Points on a hilly landscape, in no order, each with its height.
A ball rolls from a point to the lowest of its 4 nearest points, and stops where none of them is lower. Distance is the straight distance between rows; heights are no part of it.
(382): [ 85  33  99 123  99  95 145 133 147 125 150 159 166 194 128  82 189 122
 103 194 151 101  55 123 161 123 119 153 104 157 115 137 158]  height 585
(696): [171 114 184 150 150 169 120 107 104 199  61  68  90  69 105 129 102 119
 166 102 121 151 149  97 109 126 138  70 155 200 129 202  83]  height 158
(1531): [174 115 180 137 172 159 136 112  62 206  81  53  78  80 105 115 126 159
 190 106 122 154 176  58 141  88 148  60  93 169 103 196  95]  height 226
(599): [152 179 107 112 116 130 162 113 112 103  99 126 103  63  99 155  88 143
 172 117 108 146 127 122 105  84 116 134 126  55 139  68 117]  height 219
(31): [144 179 170  99 144 179 128 128  95 144  47  71 128  98 114 148 121 142
 143 106 122  85 148  29  96 115 151  75 112 197  97 166  62]  height 113
(1445): [109  80  88 109  81  86 164 156 156 108 154 170 146 174 137  93 150 133
  99 192 135 119  78 139 132  89 108 151 106  85 118  84 173]  height 316
(1175): [181 138 134 115 152 136 150 110  88 157 100  85  80  54 105 138  91 152
 189  90 118 169 166 113 144  85 128 108 120  92 122 107 117]  height 462
(1804): [104 129 156 165 139 133  94 154  95 135 162 117 157 149 131 154 162 102
  36 153 108  88 106 144 101 216 136 147 143 201 128 159 109]  height 296
(99): [ 98 114  96 106  80  89 162 147 147 115 144 160 122 150 138 109 137 125
  93 171 111 132  77 169 116  98 109 146 133  73 151  64 192]  height 446
(879): [124 150 117 120 108 115 142 113 147 138 128 140  96  94 127 137 110 102
 123 125 112 161  87 186 114 112  99 136 182  55 168  65 169]  height 58
(1638): [158 135 121 117 116 136 136  94 145 137 105 116 103  50 102 145  91 101
 177 104 147 173 120 136 124  99 106 141 175  75 142  88 128]  height 213
(84): [163 117 134 123 135 137 126  98 137 148 107 107 103  67 109 137  99 109
 180  83 144 177 147 137 139 102 121 131 168 100 142 120 124]  height 347
(212): [170 142 123 117 137 138 155 100 102 151  94  96  83  35  98 150  83 129
 187 100 115 169 134 123 122  80 111 119 139  70 138  81 117]  height 421
(1609): [173 144 130 111 146 141 148 115  93 145  94  91 104  69 108 139  99 156
 194  89 132 141 172  81 147  90 142 108  94 100 104 114 104]  height 389
(1218): [ 77  88  88  98  75  68 147 150 131 129 143 147 127 150 133  90 140 139
  78 173 106 114  92 179 151 126 111 144 111 104 142  74 202]  height 470
(259): [160 124 174 143 144 166 102 102 126 178  74  95 114  83 109 141  97 104
 163  97 133 154 142 110 111 127 134  94 179 192 133 187  89]  height 250
(437): [131 157 129 128 157 140 115 137 129  80 128 124 149 140 153 131 127 173
 159 115 144 100 186  79 142 128 148 111  61 120 103 141  80]  height 332
(722): [ 74  63 113 134 116 109 132 136 133 114 153 162 169 207 134 102 192 117
  87 197 147  89  61 117 140 147 127 147 102 180 106 165 139]  height 531
(1147): [148 141  96 113 101 129 139 122 155  94 118 146 138 116 106 139 110 123
 162 127 157 143 125 108 110  92 111 159 131  62 123  93 127]  height 183
(966): [174 123 155 119 156 149 137 110  85 171  97  79  93  77 114 126 110 153
 198  84 127 159 183  87 151 100 135  94 108 134 115 153 104]  height 344
(511): [113 172 116 121 129 109 157 141 110 106 134 156  99 119 157 131  95 159
 116 127  72 130 130 174 116  97 126 116  92  64 148  63 150]  height 607
(240): [157 171 165 143 113 162 102 149 128 126  92  83 140 135 104 166 109  93
  86 140 139  93 124  95  90 205 119 130 179 204  86 149  78]  height 157
(370): [181 135 131 118 136 132 152 105  93 166  87  85  88  38  93 139  99 141
 195  92 131 170 153  95 134  73 126 118 128  91 124 105 111]  height 365
(924): [100  76 110 115 111  77 117 127 134 164 163 143 133 138 134 105 150 107
  90 119 129 127 117 189 175 153 128 151 144 139 163 106 197]  height 272
(454): [105 137  94 124 119  91 153 172 149  82 153 158 137 147 157 106 114 166
  99 157 113 110 148 134 134 106 121 125  59  84 117  74 138]  height 395
(326): [130 166 140 115 147 158 109 118 127  94  96 109 149 133 134 146 124 161
 166 104 143  96 172  65 124 122 143 104  84 139 101 160  78]  height 352
(667): [112 143  92 122  95 106 181 163 140  60 152 189 148 150 135 108 109 165
 109 192 109 110 103 114  87  65  97 121  79  55 133  64 139]  height 380
(755): [ 74  92 111 137 128 114 116 144 141 100 164 153 169 190 147 109 182 140
  79 176 142  84 108 112 140 146 134 147  91 166 108 155 131]  height 550
(1217): [155 132 129 116 131 148 120  97 143 137  94 111 131  90 105 146 108 122
 182  85 156 146 155  94 127  99 134 128 145 117 124 136 105]  height 253
(1122): [110 145 126 134 154 133 112 141 137  82 141 137 152 165 159 123 140 159
 125 129 140  96 169  97 137 140 146 121  78 134 107 151  90]  height 269
(108): [100  95  92 116 100  87 132 143 150 134 153 153 132 153 141 108 146 123
  91 144 139 128 114 160 150 124 124 154 128 108 141  94 181]  height 448
(951): [ 57 152 115  93 102  88 160 141 125  96 137 176 118 143 160  95 118 162
  93 178  53 101  86 169  94  72 109 104  84  79 174  80 177]  height 92
(1512): [ 71  21 100 113  97  86 139 136 119 121 157 147 170 182 120  65 197 131
  96 216 133  84  51 118 173 134 112 156  76 172 105 146 149]  height 614
(1131): [124 141 167 158 174 146 103 132  96 129 164 107 128 138 157 137 144 146
 108  99  96 106 177 135 140 179 155 117 102 175 124 182  80]  height 270
(965): [139 119 117 122 122 118 122 121 153 140 139 135 125 123 128 124 126 106
 128 101 144 160 139 161 149 128 126 146 159 101 148 108 154]  height 507
(1495): [ 90 129 109 100  85  90 159 118 146 136 134 154 103 125 132 124 134 102
  95 159 106 139  52 188 108 105  97 144 172  65 171  62 199]  height 388
(1410): [171 130 140 104 144 143 136 107 109 156  81  92 112  54 101 147 107 136
 196  81 140 150 163  75 133  79 141 109 125 127 122 128 104]  height 305
(1332): [ 78  64  96 118 100  82 129 145 140 125 162 148 153 175 136  89 173 134
  86 170 143 108 102 136 165 134 128 155  95 147 125 123 168]  height 510
(1017): [144 156 104 112 110 124 146 114 142 118 119 136 106  86 107 145  98 117
 148 120 123 154 115 150 113  96 107 140 153  53 144  72 140]  height 212
(971): [154 166 181 149 140 166 104 146 102 131 105  80 126 131 121 155 112 115
  96 120 110 103 151 112 100 201 128 117 160 202 108 179  65]  height 195
(225): [137 107  85 121  87 113 153 123 177  99 143 164 141 152 114 127 145 101
 141 166 173 146  81 119 115  91 103 163 148  67 118  87 155]  height 135
(577): [133 147 120 134 146 110 153 151 109 125 150 131  95 120 160 120 103 157
 114 105  87 134 174 166 151 119 134 117  87  95 131  79 143]  height 681
(104): [132 139 154 138 156 156 102 126 118 128 131 119 138 141 142 137 131 136
 125  99 123 119 166 128 132 161 150 122 129 172 122 185  98]  height 300
(1049): [116 108  83 124 105 105 158 163 159  88 151 170 154 171 136 105 142 143
 118 165 148 116 121 120 127  95 116 146  91  85 113  96 146]  height 262
(1141): [147 120 122 125 128 134 107  99 172 142 124 134 125 103 117 139 116  91
 163 100 168 166 126 137 134 122 120 145 182 110 143 123 142]  height 325
(480): [115  98 107 126 118 112 116 122 163 130 146 155 149 157 130 118 148 102
 121 127 161 137 111 144 146 129 134 155 151 122 135 124 161]  height 321
(871): [128 164  92 123  97 117 168 142 136  70 133 169 132 131 121 135 102 149
 127 163 120 126 100 128  89  76 106 138 107  41 140  64 138]  height 315
(677): [114 181 121 113 125 117 160 119 116 122 132 160  90 110 144 135 104 142
 125 128  71 146 106 188 100  89 115 117 137  56 168  75 161]  height 166
(1388): [142 114  85 127  83 116 171 136 168  77 145 172 150 154 109 126 136 122
 144 183 160 142  74 103  96  72  94 161 133  55 109  83 140]  height 145
(752): [121  86 103 125 105 131 120 113 181 115 133 167 156 181 121 126 155  85
 140 154 184 140  74 117 128 120 128 158 163 131 115 133 159]  height 185
(293): [126 122 138 139 124 154  90  97 167 136 114 150 150 132 112 147 116  81
 150 126 165 147  97 123 108 153 132 138 196 174 128 164 129]  height 258
(1701): [137 133 115 127 131 116 142 133 133 141 144 134 104 117 140 121 111 127
 124  97 112 156 147 175 148 121 123 138 142  82 147  83 161]  height 758
(1480): [ 85 142 113 101 107  85 154 138 120 137 144 150  97 126 156 109 115 148
  81 139  67 126 107 204 125 108 113 119 121  92 170  65 193]  height 711
(1611): [140 153 111 109 126 145 124 126 150  78 112 133 157 137 127 138 118 158
 172 116 162 107 161  67 120 109 137 131  88 110 108 135  92]  height 390
(1746): [133  69  93 128 101 119 152 128 178 104 143 176 161 185 121 111 170 101
 142 177 178 137  62 104 121  88 113 164 138  99 107 119 153]  height 164
(1124): [140 113 124 138 146 114 132 132 128 150 154 128 106 126 147 117 123 130
 117  91 114 149 172 179 164 135 133 130 130 110 148 110 155]  height 549
(1013): [ 90  74 112 117 116  82 109 134 124 154 175 143 138 138 135 100 164 125
  86 122 124 116 126 180 174 157 133 146 122 152 155 119 185]  height 56
(1247): [146 150 175 163 161 170 107 133  98 143 130  92 128 130 135 149 129 124
 113 104 102 118 156 132 117 185 140 109 145 198 125 189  80]  height 227
(533): [163 135 175 119 162 176 130 112  90 195  50  56 101  70 107 138 123 135
 170  95 122 121 149  39 102  98 154  60 132 200 110 182  77]  height 104
(683): [139 129 158 159 139 157  95 118 133 157 134 130 142 132 123 143 122  87
 108 114 131 132 117 150 110 192 132 125 190 201 135 182 120]  height 268
(274): [124  99 140 151 151 121 104 120 134 161 158 134 139 136 135 123 146  98
 115  90 132 142 141 172 154 169 140 131 160 168 164 162 155]  height 259
(164): [ 91 125 111  99 103  78 148 138 128 148 142 144 104 128 146 106 125 135
  85 136  86 131  98 197 137 120 110 134 141  91 167  66 198]  height 617
(806): [147 129  91 112 100 127 137 123 166  75 124 150 163 148  99 136 122 131
 167 142 176 126 122  76 107  86 115 154 115  79 106 112 120]  height 211
(1399): [136 172 150 119 137 169 103 121 130 108  88 109 146 142 127 149 123 140
 145 114 138 101 151  74 105 143 134 107 126 176 105 176  76]  height 309
(14): [174 105 179 145 170 157 126 108  78 204  82  58  80  82 104 115 115 141
 190  99 124 165 167  96 141 101 137  76 122 166 121 202  94]  height 163
(221): [161 133 147 139 166 142 130 129  95 136 141 102  97 113 143 124 112 165
 165  79 118 143 197 130 167 130 145 106  94 122 116 145 105]  height 415
(297): [136 197 178 129 148 168 107 143  98 107  91  74 134 133 137 149 123 155
 121 124 115  78 157  70 106 174 138 104 114 185  91 169  48]  height 282
(1455): [101  69  86 113  88  86 144 145 148 124 154 163 148 175 132  94 162 115
  98 175 145 121  78 142 150 111 116 161 119 104 121  94 183]  height 366
(1405): [136 161 155 126 168 153 112 121 104 108 122 102 131 128 149 137 124 168
 166  96 126 108 190  80 145 137 154  98  79 143 105 166  75]  height 323
(41): [125 124 133 147 115 155 108 130 156 116 116 151 168 194 118 145 145  89
 103 172 163 112  63 108  96 170 132 143 168 186  87 163 122]  height 333
(1216): [ 75 101 107  89  72  65 149 136 127 155 134 141 114 139 133  95 144 118
  81 172  99 133  47 197 136 127  94 142 154  91 166  61 223]  height 506
(1593): [135 129 117 119 114 138 106 103 169 111 107 148 159 139 110 145 128 106
 163 123 173 138 121  96 115 114 131 145 152 125 113 152 119]  height 243
(323): [140 128 106 115 127 123 130 132 148 110 133 141 132 134 132 136 116 136
 141 106 146 140 150 138 139 118 126 148 124  90 127 103 141]  height 608
(523): [111 144 144 156 129 151 106 151 125 115 138 124 160 178 127 150 153 105
  64 163 137  89  98 117  99 204 135 143 150 194 101 161 101]  height 308
(378): [156 139 166 147 121 163  96 116 143 154  81 114 135 109 113 148  94  85
 126 122 135 132 113 114  89 178 128 110 203 207 115 174 100]  height 123
(460): [111 128 155 168 134 135  99 175  95 136 162  93 153 154 133 164 169 104
  20 179 119  66  99 125  97 236 129 166 130 193 106 138  98]  height 341
(1014): [151 144 108 104 111 138 126 107 153 114  98 125 141  99 100 144 112 122
 186 108 168 139 139  88 118  93 123 144 135  98 119 120 110]  height 201
(1072): [ 97 103 125 142 137 122 104 127 133 134 158 148 157 168 135 128 163 114
  91 129 135 113 120 150 141 169 146 143 137 174 135 164 144]  height 426
(969): [126 134 119 124 139 134 117 132 141 103 142 144 148 144 141 131 134 138
 138 100 145 124 163 121 145 135 141 137 109 120 117 149 120]  height 45
(1732): [160 159 100 109 117 126 144 125 133  85 111 133 136 107 113 143  96 155
 168 114 147 131 153  93 119  88 130 135  97  68 117  91 108]  height 133
(1829): [ 77  72 114 123 109  89 105 126 119 153 167 146 155 157 131  99 173 110
  84 135 133 110 109 167 168 169 138 154 123 172 150 138 179]  height 236
(826): [ 89  74  87 107  84  76 152 162 145 115 156 160 143 173 135  85 154 142
  88 176 130 111  92 146 148 110 109 152 102 103 122  88 182]  height 339
(489): [153 139 116 123 132 126 145 122 132 148 132 123  98  85 130 132  97 116
 148  96 118 172 137 174 138 112 110 130 162  73 149  84 150]  height 515
(518): [128 105 129 134 124 135  95 101 176 142 130 154 139 127 119 136 127  77
 147 114 169 155 107 145 136 141 130 148 191 143 143 147 155]  height 265
(405): [101 103  92 123 118  93 136 159 150  97 157 157 149 165 149  99 146 149
  96 150 136 109 144 136 151 121 128 145  79 113 117 109 144]  height 379
(1041): [140 154 163 143 131 169 101 125 132 128 103 111 143 139 120 152 112 102
 118 117 131 115 128 115 102 175 135 116 173 197 110 174  91]  height 198
(1782): [145 115 145 149 169 124 121 133 108 145 162 114 106 123 152 115 130 146
 129  83 111 141 198 159 169 153 145 121 106 138 132 141 121]  height 75
(868): [172  92 161 134 175 152 146 114  75 236  71  50  74  42  88 126 142 138
 191 115 138 158 156  45 117  45 153  62 110 154 116 173 111]  height 260
(905): [125 115 120 133 116 143 101 106 176 126 121 154 154 145 115 138 129  89
 148 129 176 149 100 119 122 128 136 149 181 140 123 150 140]  height 222
(432): [ 79  79 121 139 120 109 103 129 124 140 161 145 161 170 125 112 177 106
  75 150 135 102  82 151 150 172 141 151 124 188 144 155 162]  height 350
(728): [122 154  98 125 108 108 161 153 137  83 144 158 131 134 142 123 106 161
 114 147 105 123 129 138 115  91 121 135  87  61 134  68 140]  height 403
(1208): [105  70  98 112  75  84 154 130 172 143 142 161 124 154 122 103 165  81
 112 183 152 149  30 163 140 111 104 164 172  85 146  69 209]  height 381
(1159): [155 153 177 121 154 174 116 117  97 157  71  80 121 104 116 141 116 136
 154  97 118 123 159  82 111 138 143  89 136 195 108 188  74]  height 69
(420): [113 126 112 128 133 136 116 132 157  95 142 156 166 179 133 123 152 135
 124 143 160 110 133 103 131 129 133 143 113 130 107 153 125]  height 361
(862): [160 148 179 132 178 164 126 119  59 164 103  59  97 102 138 129 130 176
 178  95 111 127 191  70 148 121 148  67  81 171  98 186  71]  height 322
(430): [105 153  99 108  94 108 159 128 147 113 134 162 111 123 131 134 115 123
 112 154 108 148  77 171 102  92 103 144 152  51 159  62 177]  height 394
(598): [153 152 129 110 140 151 115 110 128 123  92 110 132 108 120 142 116 152
 180  85 148 127 165  79 134 111 144 117 115 135 116 149  91]  height 320
(1683): [129 165 176 150 190 148 102 129  83 113 146  94 114 126 171 132 133 168
 140 108  99 103 197  97 146 163 158  98  68 165 108 177  60]  height 287
(1474): [181 112 192 160 130 164 102 117 126 195  65  78  97  69 102 137  80  85
 133 120 129 140 124 119  92 165 123  82 198 225 139 186  82]  height 295
(1272): [130 124 169 178 154 146 102 141  98 163 167 115 139 131 131 146 151 103
  60 121 100 103 137 168 111 213 140 124 154 212 152 181 112]  height 244
(1503): [138 168 176 147 172 169 101 131  89 127 124  88 123 132 151 143 126 154
 127 109 105 102 179 103 129 176 148 101 108 177 109 185  57]  height 263
(269): [178 108 148 122 158 146 132  99 101 181  85  78  96  51 100 129 106 138
 196  83 132 172 168  94 147  81 135 100 131 129 126 143 104]  height 224
(1629): [172 109 154 133 154 149 124 101 114 179  92  84  94  74 111 124 103 123
 187  84 135 173 169 118 139 106 128 108 152 136 139 165 107]  height 364
(1642): [156 128 168 160 158 158  98 111 119 159 120 104 124 117 121 137 115 107
 137  95 120 149 153 142 124 173 136 112 169 189 141 192  96]  height 299
(921): [118 130  99 121 103 100 147 140 147 120 142 146 119 133 135 120 122 124
 104 131 122 142 107 174 129 110 112 144 141  71 148  73 172]  height 413
(1493): [152 120 172 175 179 152 116 121  85 165 154  94 101 126 136 125 140 136
 130  86  95 136 186 159 147 166 140 111 119 177 139 195  95]  height 330
(247): [ 80 116  97 105  80  82 175 171 138  86 145 180 142 157 146  81 123 164
  78 215  82 102  80 137 113  71  93 118  73  83 136  71 166]  height 203
(1819): [127 148 142 137 173 131 114 143 114 105 159 115 120 132 168 122 134 168
 142 103 113 113 204 114 170 148 151 114  59 131 105 142  87]  height 136
(309): [143 128 111 130 109 130 130 102 171 137 125 133  99  64 117 141 105  84
 149 121 147 177  96 164 121 114  92 149 198  62 155  76 159]  height 202
(1264): [138 108 158 168 161 142 102 122 117 168 163 120 128 130 138 131 147 110
 110  90 112 139 160 177 144 176 143 120 149 180 157 178 125]  height 66
(1583): [125 117  87 119 103 108 143 144 164  96 145 162 140 156 128 124 130 123
 122 145 150 136 111 130 126  99 120 156 125  75 121  94 153]  height 188
(67): [102  92 124 137 128 119 103 121 140 149 149 160 150 165 129 121 155  87
  97 128 151 130  95 156 145 165 145 150 169 173 145 154 168]  height 503
(736): [ 78  54 102 119 100  78 113 131 131 145 159 151 155 168 121  95 177 116
  87 158 143 111  87 155 172 151 133 155 117 162 143 131 184]  height 386
(538): [120 128 153 147 141 145 101 125 128 131 142 136 150 158 133 138 143 108
  96 122 127 121 125 143 123 180 144 131 156 183 127 175 116]  height 340
(368): [156 168 107 117 122 126 153 130 110 101 113 128 114  99 124 141  88 161
 158 111 120 137 151 119 125  93 127 126  90  68 125  83 122]  height 377
(35): [118 152 123 118 116 111 155 129 130 131 140 142  96 110 141 134 107 114
 113 120  93 153 101 190 115 113 109 133 154  62 166  59 173]  height 43
(1299): [125 129 140 152 124 148 100 125 145 132 129 146 159 167 122 145 143  81
 109 144 152 130  90 133 104 177 136 138 184 188 124 169 134]  height 336
(224): [151 165 141  96 144 154 129 114 107 127  72  87 138  92 108 150 127 160
 195  87 148  95 163  20 125  88 156  95  84 142 106 146  79]  height 387
(1466): [122 190 118 112 120 135 161 107 115 101 124 150  96  88 125 144  97 132
 146 130  75 150  93 169  92  81 108 126 143  39 169  76 143]  height 291
(937): [114 157 103 117 111 111 158 148 130 101 136 157 117 128 136 129 103 142
 117 142 102 136 116 161 108  91 112 136 115  57 148  65 155]  height 445
(1036): [139 115  95 121 103 128 124 112 173 108 125 153 136 128 114 138 127  94
 154 134 171 155 103 128 122 110 119 161 166  85 126 101 147]  height 154
(976): [146 138 153 121 127 169  99 104 144 138  74 113 140 103 108 149 109 106
 157  98 154 134 133  85 105 127 137 111 170 177 121 177  98]  height 228
(662): [145 111 150 151 144 146  89 100 158 158 123 137 131 108 118 132 118  83
 152  97 152 161 129 147 134 152 131 132 201 162 152 167 133]  height 338
(407): [127 127 123 136 148 111 132 143 122 130 160 131 112 129 155 117 123 151
 115  92 109 132 183 160 166 136 134 130  92 112 133 106 136]  height 472
(143): [ 97  38  92 101  75  70 149 137 149 148 144 146 136 172 124  86 171 104
 103 184 152 125  38 155 167 124 111 165 135 122 133  93 204]  height 476
(1522): [117 142 111 140 153 110 124 156 139  91 163 135 129 141 166 114 125 163
 120 122 119 109 190 119 160 134 142 119  49 107 108 110 105]  height 252
(1849): [ 85  65  84 100  75  67 164 171 135 101 157 156 141 160 134  60 142 157
  75 215 108 100  86 140 149  95  95 139  70 111 116  80 180]  height 254
(1759): [161 146 111 109 115 128 141 106 136 118 103 118 117  67  94 149  99 121
 179  97 147 154 135 110 118  90 120 147 151  71 127  95 113]  height 161
(1636): [ 68 178 132 102 128 107 159 111 114 116 139 173  95 125 161 122 121 151
 123 137  43 124  90 199  93  69 117 101 116  55 192  85 176]  height 400
(1229): [163 120 177 133 160 162 126 108  92 201  60  64  96  69 102 131 115 127
 176  94 122 142 156  74 112  98 148  71 137 190 123 193  80]  height 109
(1550): [ 91  64  94 102  78  66 134 131 143 157 145 144 129 158 120  92 164 101
  93 161 141 127  63 178 165 145 111 157 146 127 149  81 209]  height 579
(854): [131 172 161 151 133 159 101 149 117 107 122 104 147 163 129 161 127 126
  81 143 132  88 131 108  91 202 132 126 143 189  99 169  72]  height 235
(979): [114 120 164 167 167 145 100 133  92 151 172 113 137 136 142 146 159 125
  71 110  98 108 151 161 128 201 148 125 127 197 143 179 107]  height 205
(1422): [123 122 147 152 159 136 107 124 111 141 162 123 131 142 149 130 146 127
 112  89 110 122 170 156 150 169 148 123 124 168 141 167 109]  height 218
(907): [167 133 187 155 176 168 124 111  76 176 111  73  94 108 123 123 121 146
 163  90 110 146 180 115 136 149 139  80 120 185 118 209  79]  height 264
(1158): [121 117 113 128 122 136 115 125 161 110 137 152 157 170 131 130 145 110
 137 122 169 134 124 122 131 132 143 145 146 134 119 148 136]  height 306
(1400): [121 200 119 117 124 138 161  75 101  98 111 138  92  48  96 157 107 134
 175 133  82 146  76 162  81  73 104 120 159  39 173  88 122]  height 256
(45): [ 81  51  89  97  60  64 158 152 129 132 135 147 138 164 120  72 157 134
  90 203 121 115  48 159 158 119 102 152 113 112 123  77 199]  height 558
(1632): [105 170 100 119 101 110 171 149 128  69 142 178 131 140 137 124 107 161
 113 171  87 119 100 142  87  70 113 123  91  48 155  70 149]  height 363
(78): [ 83 116 139 154 130 130 101 141 108 131 164 133 165 166 130 142 173 103
  46 161 122  82  88 137 113 202 138 151 124 203 123 168 119]  height 337
(558): [126 163 142 123 143 156 107 135 132  90 112 124 157 157 138 138 129 148
 142 117 143  99 155  78 117 142 138 116 102 150 102 172  83]  height 345
(191): [150 155 146 141 101 165 105 142 149 110  93 108 148 166 108 156 116  85
  85 168 158 101  88  93  79 194 117 135 179 201  74 149  93]  height 233
(1780): [160 173 182 123 132 174 119 135 100 151  64  61 112 108 114 152 105 125
 122 108 117  97 146  78  97 166 131  89 145 208 100 166  62]  height 94
(63): [127  93 119 132 109 108 108 106 182 157 149 152 123 113 124 124 137  64
 137 131 166 168  82 163 145 135 115 160 207 108 154  93 189]  height 225
(116): [154 179 164 120 112 170 111 147 123 122  64  72 134 128 111 157 107 115
 102 130 135  84 137  69  81 182 121 108 157 203  82 150  61]  height 118
(581): [109 106 106 115  96  94 135 122 168 154 146 150 111 120 124 126 135  79
 106 138 142 155  75 180 141 130 101 157 192  77 157  61 203]  height 303
(632): [100 153 140 145 174 131  99 145 125  84 160 124 142 146 173 120 138 171
 122 128 117  85 191  91 149 151 153 109  51 143 108 156  71]  height 204
(1680): [117 106  91 116 103  97 136 133 167 121 145 155 133 157 127 119 139 107
 118 145 153 143  98 144 134 107 113 158 145  88 130  84 177]  height 248
(1618): [127 134 134 136 138 149 104 120 146 118 126 139 153 149 131 137 133 121
 135 110 149 133 144 121 131 146 144 133 150 158 126 169 115]  height 355
(1463): [131 150  92 119  82 121 155 119 156  90 133 159 122 112 108 146 115 111
 140 156 136 152  82 141  92  86  98 159 154  42 134  68 151]  height 410
(1483): [ 95 133  93 120 108  86 155 165 134 100 150 161 126 145 149 104 114 156
  87 161  96 116 130 160 131 102 119 124  75  87 135  67 166]  height 461
(146): [100 117 101 121 116  86 142 156 131 120 159 149 118 144 155 107 121 147
  83 135 104 117 145 170 151 121 131 135  89 103 136  80 165]  height 564
(1507): [158 137 129 124 147 139 131 118 123 134 122 117 118 108 129 134 105 139
 166  81 132 149 175 134 150 117 135 126 123 104 125 126 121]  height 658
(19): [151 174 131 118 136 132 165 115  91 131 117 120  81  82 133 144  85 146
 155 115  74 162 127 166 115  94 111 115 132  55 152  79 143]  height 610
(894): [148 177  91 109  97 117 161 121 122  71 114 148 131  97  88 151  90 153
 168 149 132 127 108  98  89  69 111 144 110  45 135  70 113]  height 266
(1831): [115 140 135 140 166 131 110 140 121 108 159 127 133 143 166 124 144 161
 121 108 121 110 188 126 155 155 154 126  75 143 117 150  98]  height 220
(1490): [ 93  66 125 130 118  92  95 118 116 167 172 143 158 147 125 106 177  98
  87 124 126 115 107 180 164 179 134 151 141 182 171 145 184]  height 261
(469): [130 140 111 120 123 134 122 128 157  84 122 141 156 151 126 135 127 145
 157 121 167 125 157  99 132 109 134 140 103 108 106 134 111]  height 327
(411): [186 107 157 132 170 143 159 113  61 197  96  61  68  68 109 116 110 161
 197 107 128 179 181  89 155  81 131  79  94 124 104 154 114]  height 343
(842): [175 130 150 143 164 131 149 132  72 160 139  96  64  96 137 117  93 161
 165  90  98 168 194 147 167 116 125 104  92  94 120 116 123]  height 649
(100): [141 149 112 124 142 128 131 142 131 100 140 130 130 129 147 127 109 163
 148 106 132 123 180 117 149 118 141 129  82  94 118 107 114]  height 436
(101): [ 99 101 108 122 131 102 110 140 138 133 165 139 138 149 141 115 157 130
  93 119 131 121 142 157 165 148 143 146 118 142 136 128 156]  height 346
(731): [129 101 159 169 158 140  96 122 114 173 156 132 135 129 126 133 149  94
  92 106 115 134 124 183 133 192 135 123 167 203 162 179 138]  height 199
(1838): [129 133 134 133 114 156 101 112 162 114 105 149 167 168 117 149 130  93
 141 148 167 129  95  99  94 140 130 138 171 166 106 168 114]  height 283
(1056): [153 112 135 139 152 136 113 110 144 153 127 127 122 111 122 132 120 109
 152  83 142 163 158 153 150 135 134 129 157 133 145 146 131]  height 502
(1848): [ 91 136 138 148 159 137  99 138 126 104 160 130 158 164 156 133 165 142
  82 139 117  85 148 121 127 174 151 135 102 171 116 173  93]  height 393
(1181): [120 132  89 128 111 103 161 170 150  69 149 169 148 159 143 107 124 163
 117 171 134 111 139 106 124  90 113 135  66  75 110  85 136]  height 328
(1005): [125 163 143 142 128 161 106 132 142 103 114 126 163 173 128 151 130 120
 108 138 144 104 119  99  98 173 131 126 150 180  99 172  91]  height 267
(1659): [132 192 181 122 168 168 109 130  91 101  88  72 131 123 149 143 128 174
 150 115 115  80 172  41 125 152 149  80  80 175  90 172  39]  height 297
(209): [110 158 141 143 152 156 101 142 129  86 134 127 157 181 148 136 145 143
 104 143 133  88 143 102 112 166 145 132 112 169 111 175  90]  height 342
(823): [175 120 168 155 180 147 135 124  57 170 138  81  67 106 137 112 115 168
 176  96 107 165 211 126 175 130 139  86  83 134 116 169 104]  height 551
(1269): [139 195 111 106 117 130 168  78  88 106  95 122  90  30  77 161  90 138
 179 125  94 144  87 125  87  69 119 120 141  53 154  72 106]  height 251
(987): [ 95  99 125 152 126 138 121 142 137 109 144 152 169 206 130 128 179 108
  72 191 144  90  62 110 111 172 130 145 131 188  98 164 127]  height 437
(197): [ 99 161 162 160 153 140  95 169 100 100 158 100 150 157 149 147 160 139
  47 172 105  58 127 107  96 213 134 147 116 184 105 154  67]  height 396
(1196): [104 125 125 141 147 124 109 140 132 117 164 140 149 156 149 123 153 143
 105 112 129 109 165 138 152 154 151 137 100 147 126 154 118]  height 349
(1318): [169  92 163 131 157 156 127  97 105 211  59  68  87  47  99 127 115 120
 190  94 136 165 152  79 126  83 143  75 143 168 131 182  90]  height 32
(901): [142 154 103 124 123 121 148 145 127 105 134 139 120 125 141 130  96 152
 130 113 120 136 156 145 137 104 127 138 103  69 128  83 134]  height 603
(1698): [109 184 112 119 116 116 166 123 117  86 135 169 107 121 136 135  98 147
 133 143  76 133  94 166  87  72 116 121 115  45 167  70 152]  height 351
(873): [123  93  95 126 101 108 128 115 187 128 141 160 136 143 123 128 145  77
 138 147 175 156  68 146 136 118 113 164 179  92 133  92 178]  height 182

For each start below, name the point where the ball stops.
(45) => (951)
(1659) => (1159)
(1483) => (225)
(1218) => (951)
(1332) => (951)
(146) => (225)
(191) => (1159)
(523) => (1159)
(197) => (1159)
